Each row is a point on a landscape with many valleys, with its height.
A ball rolls from a point to the lowest of its 4 nearest points, and stops where none of them is lower. Distance is the straight distance between rows; heights are no part of it.
k_244: [115  99 123  73  96 119  91  96  74  99 112  95 131 109 133 106]  height 255
k_438: [ 72  97 118  80  67  91  94 111 105  85 119 119 115 126 105  96]  height 620
k_261: [ 47 110 109  92  64  79  97 123 107  84 146 118  86 136 141 131]  height 739
k_196: [ 71 124  86 115 112  58 104 112 107 130 128  86  52  84 139 161]  height 514
k_583: [105 112  83 122 144  81  92  77 128 139  79 105  73  62  69 102]  height 472
k_803: [135 101 104  99 140 131 104  76  81 117  75  94 117  85 109  81]  height 182
k_397: [ 92 117  82 113 137  58  94  91 121 150  91  86  53  55  95 142]  height 525
k_424: [ 96 112  85 119 129  67  92  87 123 129  93 111  74  73  99 113]  height 111
k_385: [ 92 100 111  81  83  92  91 105  96 103 114 108 114 116 124 105]  height 459
k_505: [ 78 107 108  92  96  76  94 105 101 109 126 106  91 113 138 135]  height 629
k_122: [124  85 108  97 103 135 105  96  80  81  86  96 129 110  87  72]  height 397
k_351: [ 44 117  99 116  75  59 100 119 116  92 145 115  56 125 149 145]  height 647
k_410: [ 84  96 120  62  59 101  95 125  91  85 127 102 124 132 118  96]  height 477
k_476: [107  92 100  93  89 114  99  98 111  75  92 105 120 115  75  64]  height 295
k_181: [125  87  92 124 118 129 104  80 108  83  58 113 111  95  48  53]  height 527
k_62: [ 85  87  97  99  67  92  96 112 119  73  97 116 110 125  59  70]  height 225
k_645: [147  90 106 100 128 160 114  85  66  86  69  87 135  94 100  66]  height 287
k_401: [ 84 100 111 103  93  80  91 100 113 106 112 113  93 106 109 115]  height 423
k_372: [115 101 102 110 114 115  94  84  94  93  79 113 115  97  78  76]  height 532
k_858: [ 97  89  88 113  85 102  94 101 125  71  82 122 109 119  45  61]  height 116
k_848: [ 61  93  90 116  70  66  92 114 137  76 112 128  89 133  70  84]  height 433
k_159: [135  78  95  97  56 170 128 108  63  41  65  58 116 108  45  46]  height 130
k_862: [124 104 109  89 124 105  96  92  80 130  99  95 112  86 138 122]  height 179
k_952: [117  89 118  72  78 132 104 106  72  81  97  96 143 118 100  75]  height 496
k_655: [152  92  95 120 143 162 114  74  80  77  58  94 127  98  66  62]  height 425
k_158: [ 80 111  84 123 106  64  86  93 133 110 105 121  74  97  93 117]  height 42
k_922: [124  99  97 110 138 112  96  76 102 125  76 105 101  78  90  92]  height 139
k_703: [ 59 126  74 117 123  42 121 125 114 130 134  54  28  58 138 178]  height 485
k_223: [ 95  89  79 129 104  84  95  84 138  87  72 133  95 108  39  63]  height 196
k_337: [ 85 117  87 109 121  57 113 115  98 139 127  53  48  63 148 169]  height 412
k_173: [121 101 121  70 113 105  93 106  64 130 116  81 113  85 172 135]  height 219
k_525: [129 100  91 121 132 119 101  76 104  94  60 112 110  96  59  61]  height 695
k_839: [110  97  84 127 137  98  90  81 129 109  64 126  94  94  55  69]  height 372
k_567: [ 88 118  89 111 130  59 105 112 110 144 117  70  56  58 119 163]  height 550
k_673: [140 100 117  85 131 129 100  88  66 113  92  88 129  87 130  99]  height 112
k_309: [ 85 111 102 102 102  76  87  95 108 125 122 108  79  91 128 142]  height 563
k_843: [122  73 104  79  54 147 124 114  76  56  82  77 133 104  54  52]  height 92
k_192: [ 96 100 118  71  83 109  91 104  82  95 125 104 124 120 141 109]  height 348
k_407: [ 52 101 100 106  72  65  92 115 124  92 133 120  91 132 118 118]  height 740
k_247: [112 105  92 114 126  99  90  78 114 113  88 113  99  87  76  88]  height 656
k_388: [ 54 128  91 129  99  54 108 120 118 111 143  96  37  81 146 164]  height 540
k_195: [126  85  98 109 110 146 115  91  90  74  66  95 129 105  55  55]  height 291
k_232: [103 112 101  87 116  85  94 105  83 144 117  76  84  77 159 155]  height 284
k_652: [122  74 103  91  73 136 112 106  84  64  83  95 126 110  58  54]  height 143
k_470: [109 108 104 109 118  92  93  85 108 118  87 110 104  88 100  99]  height 559
k_929: [107  80  97  75  39 135 116 123  87  61  98  81 118 116  59  54]  height 10
k_808: [106  97 118  84  96 107  94  99  91  96 102 105 121 105 114  93]  height 352
k_138: [110  81  92  83  43 135 114 117  93  65  76  86 118 116  44  48]  height 98
k_568: [ 78 113  88 120 109  63  95  89 120 126 109 109  68  84 111 128]  height 329
k_150: [ 83  94 128  43  55 110  96 124  67  84 141  95 124 140 157 116]  height 560

Where does a ball stop that starts at each point below?
k_181: k_929
k_397: k_158
k_703: k_673
k_470: k_158
k_407: k_158
k_122: k_929
k_583: k_158
k_655: k_673
k_567: k_673
k_839: k_858

Call two points neighbours if one is among the 4 nearest of the other. Go from one point of each pair to the other, from neighbour to neighbour, staying as low as possible. Name the highest point that can't be avoided.
k_158 / k_929: k_385
k_922 / k_673: k_803
k_922 / k_929: k_195
